Each row is a point on a tangle of strands that fork and nearly touch. The rows are in no order.
Two points are linked if the straight distance between their rows is under 73.9. Some points are linked to none.
Z_8: -17  6  -18  -8  -4  14  -22  23  14  16  8  1  -13  5  19  -21  -28  10  -13  -5  -1  24  -9  -5  -21  6  3  9  -22  16  22  7  16  -8
Z_133: -8  0  11  6  10  2  13  -1  -19  -5  25  -8  -6  15  15  6  9  -1  32  5  -13  12  14  7  -6  17  -9  25  10  -5  -16  11  -11  12
Z_736: 3  2  -8  5  12  28  -19  29  5  4  2  -17  -24  8  13  -16  -21  24  -2  -8  11  11  -8  7  -3  16  19  -1  -22  20  8  10  19  8
Z_246: -13  22  3  8  12  -2  16  -16  6  9  8  -7  2  -4  -2  12  -17  -4  10  -11  -9  14  10  27  -1  16  -8  19  -11  -1  3  14  -3  -24
Z_470: -2  12  30  15  -11  -10  -2  -12  -14  -1  -3  -13  9  -12  -7  12  -14  -2  -16  8  9  -18  -5  -4  23  -22  -41  -23  28  10  -12  -1  -7  -19
Z_937: 23  20  -1  2  -21  1  15  3  -11  1  -9  -23  2  -17  12  19  -24  11  -19  0  4  14  12  6  9  -32  -2  9  -5  14  -16  10  0  -5
Z_75: -15  -23  20  -11  27  -13  -23  3  -4  -12  19  9  -1  -5  -5  4  6  -1  16  -4  -1  -2  -20  -12  22  7  -32  -15  45  23  -39  6  -26  -3
Z_933: -9  0  26  14  16  17  -14  -22  -3  -13  17  -25  -5  10  -25  30  1  -14  22  9  8  3  1  -17  -17  32  -25  -21  28  10  -13  15  -5  -7
Z_705: -20  -4  3  -5  -29  -11  -14  2  -6  2  4  10  2  -1  -3  -23  -16  7  -9  3  -20  -5  -10  -7  27  0  -29  -7  2  8  -14  -4  3  2
Z_941: -5  -4  0  -6  11  24  0  51  1  19  3  -1  -13  0  -15  2  -2  14  -13  -6  16  4  -4  -10  -13  -20  12  23  11  6  -19  0  -3  16
Z_548: -3  -6  17  -4  -7  19  -8  43  -3  0  2  -11  -9  -9  -23  -11  12  4  -10  -2  2  -19  -24  -22  6  -11  5  5  14  5  -10  0  0  24
Z_314: -1  12  -34  -16  -19  1  -7  26  18  18  0  11  3  -9  32  -6  -34  19  -30  -2  -11  11  -2  -4  -8  -7  20  6  -28  12  20  10  14  -28
Z_825: 18  29  -6  6  -18  34  7  -9  12  17  -8  -15  11  -28  -32  25  -3  -3  -8  4  9  18  2  -5  -3  -2  13  -1  -15  -7  -14  6  9  -11
Z_494: 26  11  -20  10  -27  -7  18  20  43  0  -18  -7  0  -3  16  8  -17  -12  -24  8  -5  13  24  4  -34  -27  9  -2  -25  -3  19  -6  -9  9
Z_488: 2  -16  28  -3  -1  15  -1  -12  -13  -15  25  -10  -8  11  6  14  6  12  23  3  1  15  -5  -17  -3  14  -14  16  12  11  -21  19  19  19
Z_80: -1  3  2  7  5  -9  15  10  -3  15  -22  0  11  -19  -37  8  21  -1  -24  -2  3  10  20  19  13  -16  0  8  6  -3  1  -10  -17  -3
Z_686: -2  14  -24  18  -8  -9  3  10  18  10  18  15  5  -1  -2  4  7  -19  -18  5  -4  -25  5  -19  -25  -1  -9  6  4  14  19  5  -2  -7
Z_194: 2  7  -3  -4  1  17  9  11  -10  -2  4  -1  -10  5  -22  -26  11  7  26  -3  0  11  -12  2  11  -4  6  19  3  1  -38  -1  -12  11
Z_986: 13  0  -45  13  -24  -7  11  -5  38  -19  -11  14  1  5  17  -29  -13  4  -7  10  -13  7  -9  -21  -20  -27  11  -18  -14  -16  36  -18  -13  -8
Z_605: -5  0  -1  14  -4  -11  -12  22  4  -9  21  13  -17  -4  -11  2  -10  -19  -10  11  1  -34  -9  -15  -20  1  -5  -9  13  20  -5  13  1  11
Z_76: -42  6  3  5  12  -8  -27  14  10  10  1  -1  -14  14  1  -28  -20  -6  4  -8  3  -10  8  4  -1  23  -14  -1  7  5  11  9  -6  -10
Z_170: 14  -4  -6  -7  -23  0  -10  -31  -5  -14  -6  5  15  2  -10  -7  -1  -1  -28  8  -6  -32  -22  -11  24  -8  12  -17  10  7  9  4  17  1
Z_340: -14  -21  -3  2  5  -27  -17  8  7  11  -11  29  9  -4  8  -8  1  17  -32  -8  4  6  -17  8  -2  7  2  -12  -24  28  30  0  8  -5
Z_25: 19  24  3  9  -16  21  3  -23  15  -2  -9  -32  -2  -16  -2  34  -11  12  -11  10  32  17  13  -2  -13  -20  10  5  -8  9  -8  13  4  -10
Z_175: -24  -8  13  -9  -3  -2  -20  -17  -17  9  1  -11  -4  27  18  -11  -24  8  2  -13  -6  24  -4  -4  0  -9  -23  15  34  20  0  1  9  -7
Z_893: 17  -9  21  3  -1  -10  15  -17  -31  -20  6  -6  25  7  29  24  13  6  12  -1  -5  -11  4  9  12  -8  -16  -1  9  -11  6  8  17  21
Z_83: 8  -17  0  -8  28  20  -15  -12  -5  -6  26  -4  -26  12  16  -13  -13  15  6  -14  -13  15  -8  12  2  14  11  2  28  21  -10  25  -3  2
Z_544: -3  -3  8  -13  17  -7  -2  3  -3  -12  -1  -2  -4  11  -2  -16  -6  6  5  7  -4  43  -6  17  8  19  17  -2  -8  -3  -15  12  -30  -12
Z_938: 28  27  -35  3  -14  18  4  8  35  -19  7  12  -17  -25  11  8  -6  4  -7  16  24  -1  -6  -21  -5  -21  28  -16  -24  4  -13  3  3  -3
Z_45: -30  16  -6  11  29  -1  -23  9  3  6  -3  -17  -3  9  10  -18  -22  -11  6  -1  -12  -34  11  -8  -7  25  -19  -11  9  -6  29  -16  17  -3
Z_188: 13  9  -31  -15  -6  24  15  37  26  -5  -20  14  6  -26  -18  -4  -7  12  -16  3  -7  25  -13  -2  -10  3  18  -35  -23  -16  -7  -3  -4  -17
Z_612: 8  2  10  22  -17  -6  12  -6  4  -3  3  -2  8  1  -25  31  19  -17  5  5  9  0  45  5  -19  9  -7  2  4  -19  5  5  7  5
Z_50: 10  -13  -24  -5  5  17  -7  -10  17  -1  -17  -7  -7  5  8  -14  -8  18  -3  0  3  17  -6  -2  -9  -16  28  -12  -39  5  31  -12  22  -6
Z_41: 9  19  -6  -1  -12  3  9  28  19  9  -2  -13  5  -17  20  20  -24  9  -13  -4  1  9  11  3  -15  -28  5  12  -32  5  -3  -2  -9  -2
Z_547: -24  -16  14  -22  31  -14  -14  5  -12  5  -7  9  -5  12  -11  -11  17  1  4  -13  7  -7  -22  0  23  25  -14  3  29  5  -25  -3  -8  10
Z_721: 14  4  -17  6  -23  14  -2  -34  27  2  -13  -6  8  10  -5  -5  4  11  11  -3  12  5  -2  -15  -23  -9  29  15  -23  -1  37  -8  17  5
Z_499: 29  -8  -21  9  -4  15  17  -24  27  -3  -10  20  19  -16  -7  20  23  -6  7  -9  2  -30  17  1  -10  -10  35  -12  -14  -14  30  -2  -1  -4
Z_590: 30  -5  -1  -17  -5  8  12  2  2  -12  -16  -3  14  4  8  14  20  -3  8  13  4  -4  5  0  -17  -10  29  31  -25  -15  14  -7  10  25
Z_356: -14  -1  -20  -24  10  -1  7  28  33  12  -22  14  3  1  16  -23  -6  12  16  -3  -16  -1  -28  -17  -13  -14  15  -1  -9  -22  19  -28  -9  -18
Z_268: -16  0  19  -25  -8  17  -14  27  -19  10  28  0  -8  6  4  -15  -29  12  3  -4  -14  4  -12  1  7  14  -6  7  7  10  -35  13  -11  1
Z_908: -13  3  13  4  12  -13  9  7  -11  -10  6  7  -2  11  -4  5  12  -13  20  18  0  13  6  2  -8  43  -6  10  -15  -21  -3  10  -10  16
Z_453: 20  26  6  9  -17  3  5  -8  24  -33  -5  -18  -14  8  7  14  -2  -7  12  17  29  -9  33  -1  -26  -14  13  7  -2  -5  -5  12  -13  24
Z_483: 27  14  -31  7  -24  18  2  -4  41  -21  -16  1  1  -10  3  -18  -8  3  -9  15  -1  4  -11  -21  -13  -19  26  -29  -24  -6  3  -12  1  -2
Z_477: -5  -10  -13  33  7  12  -12  -2  3  6  9  1  -28  -6  -9  -21  1  21  16  -19  17  -3  -10  -6  20  -7  1  -7  -22  23  -12  4  -3  11
Z_418: 9  18  1  12  -24  -2  23  20  27  3  14  -4  10  -33  6  32  18  -15  -6  4  16  -35  6  -18  -14  -26  -24  19  -10  5  -16  7  1  8
Z_182: 11  17  -7  21  -2  7  3  8  28  -29  12  5  -3  -19  9  -7  -5  -2  12  16  12  -24  -12  -8  -1  -2  21  -17  -32  13  3  10  -6  0
Z_793: -13  9  -10  -6  16  -22  1  8  4  -6  -5  17  -11  14  46  -7  -13  -17  5  7  -7  3  8  12  -26  -5  9  6  -17  -10  42  6  4  -13
Z_282: -2  16  -1  3  8  11  13  -17  7  7  20  -8  -7  -10  -3  -5  -14  10  27  2  -3  15  -4  4  7  15  -8  4  -33  11  -24  25  -13  -25
Z_114: -11  -6  14  1  -29  -10  4  5  -21  9  4  -14  8  24  1  5  -12  4  -7  -3  -13  21  11  -6  -8  -6  -32  20  34  -4  -8  0  6  0
Z_917: -35  12  -7  -15  7  3  -15  20  27  25  -6  5  -9  11  -5  -34  -11  -3  -8  -3  -10  13  -2  -4  0  24  -9  14  -7  -10  1  -9  -7  -27
Z_644: 9  20  3  -23  -7  21  10  8  -5  0  4  2  -14  2  -37  -5  14  -10  -7  17  2  13  -10  -11  1  0  26  7  2  -12  -36  7  -7  5
Z_994: 18  -13  -1  2  6  1  21  -6  -20  -3  -20  -18  4  10  -9  20  15  -8  16  2  4  15  22  15  -19  -12  18  17  -10  -19  15  0  3  20
Z_55: -8  -17  -9  4  -5  -30  -7  -7  -1  -3  -22  6  22  -1  -3  -14  13  10  -6  3  -3  -2  -3  -10  23  -8  3  -13  -11  -7  21  -33  -12  21
Z_810: -30  9  -6  -48  30  3  7  7  -7  28  -9  16  6  -2  2  -7  5  -10  1  -15  -15  2  -14  30  -1  6  7  16  -6  -19  6  1  0  -35
Z_58: 17  -7  -9  5  21  7  15  -9  9  1  -28  0  25  -28  -17  8  19  6  -5  -4  10  -16  5  19  -3  -15  21  -19  -15  -9  39  -12  -3  -6
Z_430: -15  -28  35  1  26  -15  -7  -18  -22  -13  7  7  15  2  3  15  11  -13  16  -4  3  -1  -14  -1  22  4  -20  -29  60  1  -38  -12  -8  -1
Z_627: 4  -7  10  12  -3  -24  -3  -16  2  -11  -1  -2  -1  12  -11  11  9  -2  -3  17  22  2  -1  -9  -1  -7  6  7  -10  11  11  4  8  0
Z_915: -14  12  5  28  -10  -5  7  5  16  10  2  -12  12  -28  -16  -5  -17  22  -12  -1  5  7  5  11  19  -6  -9  -13  -20  16  -12  5  -14  -17
Z_775: -10  -7  19  17  -2  3  -9  -7  -16  6  2  -15  15  12  -3  30  3  -14  7  10  6  -5  -2  -18  -29  13  -22  -6  34  1  2  11  13  13
Z_131: 3  0  -6  -31  -3  4  1  -28  -3  4  -24  4  13  -7  -34  13  22  -20  -4  11  -2  2  -7  3  -13  9  17  9  -5  -15  15  -4  5  -5
Z_467: -10  -7  10  21  -3  4  -23  -24  3  -1  -2  -17  -9  -2  -18  -10  0  9  9  -3  17  -9  -15  -10  21  -8  -17  -8  10  17  -16  -1  -2  8
Z_386: 11  -33  24  13  16  -1  -3  -18  -21  -20  12  -7  7  22  -2  13  11  -5  23  -8  12  4  -1  -6  7  -3  -16  -18  45  15  -29  -7  6  16
Z_262: -21  -22  -10  -13  8  -31  -30  21  6  10  -21  11  -8  17  -2  -38  5  9  -14  -19  9  5  -3  3  17  15  6  4  6  0  6  -26  -7  16
Z_287: -22  24  10  -4  4  -8  0  17  -16  18  -16  -16  1  4  -22  12  -2  -25  -9  16  1  10  1  17  -4  -16  -5  7  34  -25  -5  -2  -33  -7
Z_273: -16  10  -13  -13  -9  -8  -4  5  16  11  -15  3  -3  -4  -16  -19  -8  -4  -27  9  -1  3  -7  -7  9  7  -4  -3  -6  6  -5  -3  -6  -10
Z_332: 21  -6  18  10  -14  2  6  -2  -5  -20  11  -12  4  4  39  51  -1  4  16  -3  3  -21  8  7  -5  -9  -24  25  5  8  -3  8  17  30
Z_279: -1  0  1  27  -12  -9  0  -14  -6  -3  -3  9  24  -6  -16  23  30  -3  -4  11  4  -41  6  -24  0  3  -8  -18  -3  -12  18  -10  6  7
Z_52: 18  12  -14  5  6  -24  30  -17  9  8  1  6  14  -12  8  8  19  -11  -8  -8  0  -26  1  16  15  -23  -1  18  2  6  2  10  -6  -14
Z_529: 5  -5  -6  4  -6  -18  21  -5  10  4  -15  12  5  7  -20  -7  -2  -19  -3  -3  -2  36  30  26  -27  3  3  -14  -13  -13  10  -7  -11  -4
Z_931: -13  -1  -26  -7  11  -4  3  -25  -9  16  -12  5  13  0  -13  16  28  -20  18  -10  -1  -14  16  -3  -22  31  -9  5  -19  -29  32  -22  27  -10
Z_972: -15  -17  11  -4  24  3  -10  -33  -25  6  14  5  -5  12  2  -1  13  -6  0  -11  -18  17  14  12  11  49  -11  5  10  -16  -6  -9  31  6
Z_271: -4  -3  3  23  -15  -2  -9  3  3  -17  8  19  -7  -6  -17  3  12  4  -7  22  3  -42  -11  -26  -1  18  1  -19  -10  8  18  -4  7  17
Z_359: 8  2  12  8  -7  -17  -8  7  -23  -35  16  0  -10  11  8  -18  -11  3  7  20  5  -25  -5  -8  15  -17  3  -4  -1  -3  -12  5  -17  13
Z_919: 8  33  -12  16  6  -2  24  -12  23  14  -9  -10  17  -11  13  10  -10  -1  -1  -8  -9  -19  19  18  10  -6  -9  2  -8  3  14  13  1  -23
Z_302: 12  -22  23  8  -19  7  -16  -41  1  -13  14  -9  -7  -12  -26  5  4  10  4  7  17  10  -2  -20  28  -4  -36  -6  15  18  -36  -1  -1  -1
Z_254: 0  15  14  4  -1  1  1  -2  -10  -10  -10  -13  -6  9  -18  1  -9  -18  2  20  3  0  18  -7  8  -7  -3  -1  31  -18  -21  5  -37  0
Z_782: -5  10  2  18  -4  -2  1  -8  -22  -3  3  -6  3  -2  7  2  -9  -17  15  9  -1  -40  2  -10  6  -8  -33  -9  27  -3  -16  -1  4  -5
Z_606: -15  -9  22  -19  2  2  -1  30  -41  8  11  10  10  4  13  26  10  1  10  -3  -21  7  -7  17  -4  18  -19  18  6  -17  4  0  13  17
Z_428: 21  7  -7  -4  2  7  -7  -19  -3  -5  -7  0  4  6  16  5  -9  1  -12  0  -1  -22  -24  4  7  -1  17  4  0  7  15  10  28  -6
Z_204: 20  20  2  -6  -8  5  3  -25  -4  -17  27  -7  -2  -4  23  4  -25  3  25  9  -8  -3  -5  0  12  1  -8  9  -8  13  -17  20  -4  -18
Z_334: 16  8  -12  -1  -15  31  5  18  1  5  -11  -7  2  -27  -17  0  -7  17  -20  1  -14  1  -13  -6  6  -2  22  -12  -21  -8  -11  -5  6  1
Z_979: -29  10  -5  36  6  2  -6  4  -16  13  7  -16  -6  10  7  -5  -15  -9  18  -7  -4  -45  14  1  -5  15  -32  -9  26  -6  8  -10  11  12
Z_637: -7  -3  -9  -1  -4  36  2  22  -7  7  4  -16  -20  6  -8  -26  0  8  24  -14  -12  -24  -21  -12  2  -10  6  19  3  5  -18  -14  0  20
Z_351: 2  -6  -17  -5  6  9  -6  -21  -2  3  2  6  -16  7  26  -16  -6  21  -9  -12  -12  13  -6  12  12  -9  12  7  -18  8  18  -3  27  -3
Z_433: 18  22  -22  4  -29  26  7  -3  25  -10  -7  -6  -22  -6  -30  -17  -3  8  16  14  24  21  8  -26  -2  -8  19  -22  -23  -8  -36  0  -7  -7
Z_832: -17  -10  -8  -1  -11  -34  -27  -6  8  1  13  15  -3  14  23  -24  0  2  -18  5  7  5  -16  -10  2  -2  -2  -2  -16  21  32  -4  16  -3
Z_395: -16  -8  16  7  20  1  -12  14  -31  -13  2  -13  -8  14  7  -3  -2  -15  23  3  -6  -8  16  5  -5  53  0  -19  -4  -28  8  -8  -1  19
Z_646: 33  7  -12  12  -7  -14  29  -12  1  5  9  5  -11  2  25  25  9  -18  0  -12  9  -10  16  9  -1  -16  -6  37  9  9  -4  28  2  -6
Z_951: 16  10  -7  16  4  6  6  -17  2  0  16  3  -26  17  31  4  -13  -10  18  -1  2  -8  12  16  -2  -14  15  22  9  21  -3  16  3  12
Z_815: -25  -19  -5  -25  30  -15  -14  33  -9  8  -8  17  -9  25  -15  -21  4  -4  7  -9  4  2  -4  11  2  19  12  1  24  -3  1  -13  -14  13
Z_872: -7  -30  41  11  24  5  8  -30  -6  -17  12  -10  16  5  -19  35  32  10  20  -11  29  13  5  -7  -2  5  -23  -8  53  12  -27  -3  3  1
Z_655: 28  -8  -6  -26  -6  12  21  12  12  -15  -16  5  34  -18  10  12  30  -8  6  10  -19  -11  -6  -3  -16  -8  23  0  -36  -30  19  -18  -8  9
Z_223: -2  -23  -11  1  8  -19  -9  8  -5  9  -8  15  9  -1  1  5  25  1  -19  -5  -6  -7  4  -2  -11  11  -7  -3  -28  9  44  -15  24  6
Z_624: -29  -5  32  2  -6  -18  -13  27  -22  -1  -10  -15  18  -2  3  3  -7  19  -12  9  -2  2  -8  9  18  -10  -19  -11  13  5  10  -3  -18  3
Z_888: -13  2  -15  -23  12  3  3  -25  -14  23  -23  2  13  10  -15  -1  16  -27  6  -1  -16  -8  -5  -10  -2  15  -15  11  16  -20  17  -17  15  -9
Z_129: -19  3  15  3  3  7  -11  -5  -13  7  -8  -30  2  22  14  8  -12  12  7  2  2  2  -32  -15  -1  -9  -31  7  18  21  5  -6  22  -3
Z_341: 4  -22  29  3  -13  0  -1  -28  -10  -11  19  -3  11  -8  -21  24  25  20  16  7  22  10  -1  -15  13  11  -16  -2  2  7  -21  10  7  13
Z_746: 23  26  -1  -12  -13  5  15  9  8  -7  12  -1  -18  -15  -4  -4  -1  -9  -11  21  10  15  -2  -10  -3  -12  22  7  -8  -2  -49  15  -19  -24
Z_383: -6  -9  -16  5  -6  8  6  39  17  13  16  15  -8  -11  -6  -20  0  6  -5  -6  -13  -5  -14  -4  -18  21  3  4  -36  -1  17  -12  9  10
Z_164: 1  7  18  24  7  12  14  -13  12  -8  -11  -9  1  13  -16  23  9  -2  21  2  25  14  35  10  -25  12  17  11  -6  -16  10  -1  -7  7
Z_307: -13  4  -8  -20  -8  9  8  39  14  15  -11  3  0  5  7  0  -9  2  4  -2  -8  2  -16  -4  -20  -6  9  36  -6  -1  -1  0  -5  13
Z_896: 20  -15  -35  -25  -8  18  27  5  32  7  -16  18  -1  -15  -8  -10  -1  -4  -8  -10  -15  4  -5  -9  -19  3  17  -17  -21  -28  11  -11  1  -14
Z_968: 23  7  8  7  -21  8  -8  -25  -10  -16  -6  -13  8  -21  -16  10  -5  -2  -26  14  10  -24  -18  -15  33  -24  -10  -26  17  8  -17  -5  13  0
Z_317: 20  -21  14  -7  -3  -6  6  1  -33  -1  -29  0  12  1  -5  -6  7  -1  -18  -12  -13  -4  18  28  17  -7  24  -5  -4  -7  19  -14  1  25
Z_822: 3  4  2  -22  7  26  -1  -3  -8  18  -22  -4  12  -13  -34  30  11  -21  -18  2  -1  9  -23  3  -12  0  5  5  23  -11  3  1  7  -13
Z_196: 10  13  31  3  5  28  -13  -33  11  -33  21  -11  -9  9  -6  36  -6  -11  17  12  13  -2  11  -20  -17  6  -3  -1  43  9  -30  18  -7  -12
Z_912: 8  10  7  18  10  -8  2  -6  14  -25  -2  -16  -21  11  -2  -17  1  12  14  15  20  35  6  1  3  -9  18  1  -2  -7  -15  8  -29  -4
Z_49: 7  -3  -1  18  6  -16  25  12  35  -2  -2  17  -1  -19  -19  4  11  -11  -23  3  20  3  5  9  -13  -6  9  -21  -19  -1  5  10  -10  -15
Z_197: -13  -14  11  32  16  6  14  20  1  0  1  -6  -5  -14  -13  -13  7  20  13  -11  17  -20  0  13  12  -5  -2  2  -14  12  -9  3  -10  15
Z_982: 27  25  9  -10  6  -9  0  -14  5  -8  -2  -14  -14  -13  -6  17  7  -12  -30  20  24  28  4  -6  -4  -16  16  1  11  -2  -20  26  -15  -33
Z_238: 4  -5  -17  4  11  -26  10  7  25  15  0  36  6  -6  -19  -2  24  -27  -36  7  0  -11  -2  -6  -18  -9  15  -2  2  12  10  6  -6  -18
Z_104: -1  -20  -1  -5  17  18  9  5  -6  21  -8  -11  13  -13  1  2  14  8  -3  -17  -13  -2  7  7  -7  23  2  2  -17  -11  39  -25  28  0
Z_733: 4  3  -9  12  -18  -1  2  4  10  -23  0  5  -10  -9  -15  -19  -14  9  6  9  10  32  3  -7  -2  -3  6  -19  -27  -11  -31  2  -21  -1
Z_298: 21  -8  -1  28  -17  -15  8  -23  -32  13  -1  -4  16  19  11  20  17  1  9  -17  -16  -27  20  14  21  -16  -20  0  15  -6  11  -7  23  14
Z_32: -20  -18  24  -32  8  24  -4  11  -18  24  22  12  -1  7  7  -1  -8  23  4  -22  -25  22  -8  15  19  22  -15  15  21  6  -31  5  -3  -4
Z_629: -11  -28  -7  -25  5  -6  -5  19  -30  24  -28  11  6  2  -6  -17  11  -6  -14  -20  -19  -3  26  38  2  3  15  -6  1  -12  20  -30  3  13
Z_117: 9  19  -9  -11  3  25  17  0  -3  16  -3  -8  -4  -10  -28  4  13  -14  -14  3  -11  -12  -19  -5  6  -13  11  21  25  -4  -22  -1  5  -2
Z_384: 27  3  -4  1  -21  -18  20  21  13  5  -17  6  -6  9  1  11  -3  -26  -8  8  1  19  32  17  -36  -9  9  13  -11  -11  6  7  -23  0
Z_749: -29  -7  -1  -25  28  -21  -8  15  1  17  -11  16  9  -6  25  -31  -2  -3  -7  -16  -6  -17  17  23  5  -1  0  -4  -3  -15  30  -20  2  -28
Z_943: -15  16  20  22  -14  -20  6  5  -5  6  7  -1  26  -27  -20  12  -5  -5  -21  -1  -2  -13  13  -1  17  -7  -33  -17  1  0  -3  -4  -15  -7
Z_905: 5  17  13  10  6  -4  7  3  9  -34  -4  -9  0  13  -1  -9  5  -19  24  26  18  -4  12  -11  -13  5  17  0  4  -16  -14  3  -25  10
Z_741: -7  -1  17  1  12  2  -15  10  -24  -16  1  -12  -2  7  3  -8  7  -2  6  9  -13  -36  -5  1  24  26  -2  -19  3  -9  7  -3  7  14
Z_552: 14  -2  2  -17  -4  -18  5  -20  3  -12  -8  16  9  7  -10  -1  -2  -1  -12  14  -2  45  15  20  0  11  23  -10  -16  -12  -11  10  -13  -7
Z_574: -16  4  14  -14  -2  6  -16  25  -5  -4  4  -17  -5  5  -11  -21  -6  1  14  -6  2  -4  -19  -8  19  22  -10  -9  -17  -22  2  -16  1  20
Z_840: -1  8  3  -16  -4  18  -15  0  -12  -6  33  11  -15  -8  28  -14  -37  13  17  4  -20  -9  -6  1  14  21  -13  -3  -9  21  -33  23  -7  -6
Z_776: -5  14  4  -5  -9  -14  3  17  -24  12  -8  -10  5  17  2  22  0  -19  -8  4  -11  4  4  16  -9  -10  -6  33  28  -14  -2  3  -2  -2
Z_518: 22  -9  4  -20  -4  -16  8  4  -14  -18  -17  26  34  -14  -6  0  31  -8  1  5  -4  -2  -5  -15  9  0  24  -18  -33  -30  27  -29  -3  13
Z_424: -12  -5  3  5  3  0  4  -30  -12  10  -1  6  17  -5  -8  37  32  -11  5  -2  2  -30  1  -11  -6  26  -10  -17  1  -21  23  -20  39  -1
Z_681: -16  1  -17  -35  38  -3  4  -10  -8  13  -7  -5  6  -4  20  -13  -3  -11  -4  -19  -16  -14  -2  19  3  11  10  14  -2  -9  29  -8  25  -29
Z_739: -10  -3  -20  1  16  -25  -4  17  3  4  1  13  3  15  30  -22  3  -8  -3  0  -11  -27  6  8  5  -15  11  -3  -8  4  32  -8  -6  -9
Z_65: -26  -20  14  -1  -8  -21  -20  -10  -19  4  14  9  6  2  19  -7  -10  5  4  -13  -18  -5  -3  -7  20  18  -42  -14  23  11  -24  -9  2  -9
Z_649: -3  24  -3  4  -6  6  0  -16  -5  8  -2  -17  8  -13  -10  -6  -16  25  -8  8  10  17  -10  0  23  -30  -8  1  0  15  -13  10  -4  -20
Z_740: -16  -11  -1  -18  -2  -3  6  21  -17  35  -30  8  22  -19  -19  0  3  -1  -12  -19  -5  2  10  39  25  -18  4  9  6  -20  3  -25  -11  2
Z_439: -18  9  2  -14  14  29  -7  42  6  13  4  -13  -14  0  6  -10  -13  11  4  -16  -11  2  -12  22  -4  28  13  11  -30  -2  -12  9  12  14
Z_812: 18  11  -12  28  -17  -1  4  -30  10  -13  4  -9  -26  22  12  11  4  -15  30  11  29  0  19  2  -15  -27  20  18  11  8  4  10  -10  19
Z_441: 12  -23  19  -9  22  23  -22  -9  -9  -11  28  2  -3  6  2  8  -6  21  -7  -12  -9  24  -16  -6  8  12  -6  -12  32  40  -30  19  6  -3
Z_558: -8  -2  -3  -19  14  39  -5  38  -5  26  -11  -25  1  -16  7  -2  -11  11  -5  -18  -13  5  -9  17  -4  11  8  6  -23  -24  26  -15  16  1
Z_400: -1  -19  -51  -20  5  7  11  19  36  12  -17  33  -1  -10  12  -25  -8  14  -9  -19  -13  21  -22  -12  -12  -14  12  -15  -13  -17  13  -18  -2  -21
Z_689: 22  18  16  -22  18  3  5  -13  1  -9  20  -19  -11  -17  13  23  -9  3  -15  4  1  28  12  -11  -5  -11  -10  11  23  13  -35  28  -27  -24
Z_337: -10  6  8  -5  17  0  -3  -46  -3  7  14  0  -7  8  9  -9  -13  -15  6  -1  -6  8  11  14  15  35  -12  -1  3  0  -5  10  10  -16
Z_29: 26  5  -35  6  -27  21  8  -35  35  0  -6  16  20  -8  9  -6  13  12  20  -17  1  -14  5  -15  -11  -22  28  -7  -21  -10  31  -15  5  -3
Z_639: 26  9  22  -7  9  8  6  -43  2  -16  19  -9  9  6  9  39  0  -11  6  12  1  24  13  -2  -7  5  -20  3  35  9  -17  27  -13  -23
Z_524: 15  -1  -4  -23  -1  5  -7  -29  -19  6  21  14  4  9  17  4  -22  19  -21  -14  -12  17  -12  18  26  -9  -8  -8  25  22  -33  17  15  -15
Z_221: 4  -9  -20  13  -37  -20  4  11  25  -17  -10  21  -16  11  5  -27  -9  6  -16  -1  1  30  -2  -13  -19  -25  10  -18  -17  7  15  -6  -8  -6
Z_504: -3  -6  23  9  13  -10  10  18  -11  8  10  3  5  -6  -22  6  13  5  -9  -3  6  -1  1  11  1  0  2  2  3  2  -14  -3  -23  16
Z_120: 0  4  -8  8  -22  -28  -15  3  4  -8  3  13  -16  27  25  -27  -26  5  -8  10  -10  11  2  5  -4  -23  7  -3  -6  12  20  6  -2  5
Z_907: 15  -1  -13  11  -7  -24  5  -26  -20  -8  -12  5  17  15  0  -6  6  -2  1  -5  -10  -12  13  11  22  -15  5  -5  -5  -16  19  -14  7  14
Z_35: 14  3  -14  33  -9  15  -10  -2  17  -14  14  10  -26  -21  17  -25  7  17  23  -5  16  -23  -25  -3  18  -19  8  -29  -24  19  13  3  -1  11
Z_406: -24  7  -13  0  16  -1  1  16  8  0  -12  -11  11  6  29  -33  -2  4  12  -8  -7  -15  -13  -13  -6  -8  3  2  -11  -14  35  -24  -5  1
Z_503: -28  -8  21  7  20  -33  -14  -1  -29  -14  24  10  -1  2  30  -4  -11  12  18  2  -3  -9  -4  1  23  22  -28  -11  11  12  -9  14  -12  1
Z_237: 20  11  -4  29  -7  -12  30  0  28  -4  6  6  -1  -25  -11  13  22  -4  -1  7  21  -25  21  -9  -11  -17  1  2  -16  -4  -6  3  -1  6
Z_863: -29  -11  20  -28  8  0  -3  19  -20  21  0  3  -2  3  10  -2  -8  12  1  -14  -18  16  1  29  24  28  -11  9  -5  -14  0  1  -4  5
Z_116: 6  -20  3  24  21  12  -23  -14  2  -5  35  5  -36  0  2  -19  0  0  17  -5  6  -3  -14  8  11  6  3  -11  24  36  -5  28  -2  14
Z_285: -19  4  0  -8  5  -10  -2  2  -36  9  23  5  -20  30  29  -14  -10  -7  23  -5  -23  10  14  -4  -9  6  -20  27  17  -7  -12  -3  -3  1
Z_169: -7  -2  4  10  13  -17  -24  -4  1  -8  23  10  -26  4  -2  -7  -3  -5  -7  4  9  -14  -18  -16  1  -1  -2  -2  38  45  -15  34  -6  1
Z_894: -22  -34  -12  -12  -14  -17  -17  12  5  31  -12  16  -4  -2  -13  -20  1  23  -21  -21  0  9  -16  1  20  14  0  9  -5  20  3  -31  14  25
Z_180: 9  -27  -11  -17  -7  -26  3  10  4  -21  -31  19  15  6  -11  -9  21  4  -14  5  10  10  -11  -5  4  -16  22  -10  -21  -9  14  -22  -1  6
Z_440: 18  -2  31  14  -19  -5  0  -2  -13  -11  5  -23  7  8  13  55  0  -16  -7  10  13  0  12  -11  -25  1  -17  13  17  0  2  16  21  10
Z_767: -6  -17  -10  -1  0  -14  -14  -10  -30  12  10  3  -10  31  8  -13  5  -8  4  -11  -15  23  24  6  -7  31  -10  18  10  -3  4  -8  14  10

A fork is a point with three links, a tip a point with one. Leave the first point through the second and follow the links. Name the first fork or tip that comes.
Z_439; Z_558: Z_477
Z_644; Z_746: Z_907
Z_120; Z_832: Z_314
Z_503; Z_65: Z_470
Z_470; Z_782: Z_503
Z_907; Z_298: Z_644

Follow the links from the first point to the second, and from the first to the third. Name the last point that the two ways share.
Z_529; Z_80; Z_32: Z_246
Z_649; Z_129; Z_504: Z_905
Z_863; Z_776; Z_574: Z_246
Z_896; Z_972; Z_50: Z_937
Z_840; Z_733; Z_114: Z_905
Z_65; Z_972; Z_749: Z_937
Z_440; Z_938; Z_733: Z_477
Z_943; Z_840; Z_433: Z_912
Z_307; Z_180; Z_483: Z_907

A fork is a point with three links. Follow the links from the first point to the second and name the forks in between, in order.
Z_279; Z_55: Z_644, Z_907
Z_529; Z_268: Z_912, Z_905, Z_246
Z_433; Z_302: Z_912, Z_905, Z_246, Z_133
Z_116; Z_307: Z_605, Z_644
Z_590; Z_424: Z_907, Z_644
Z_384; Z_483: Z_912, Z_905, Z_246, Z_133, Z_477
Z_8; Z_951: Z_477, Z_133, Z_246
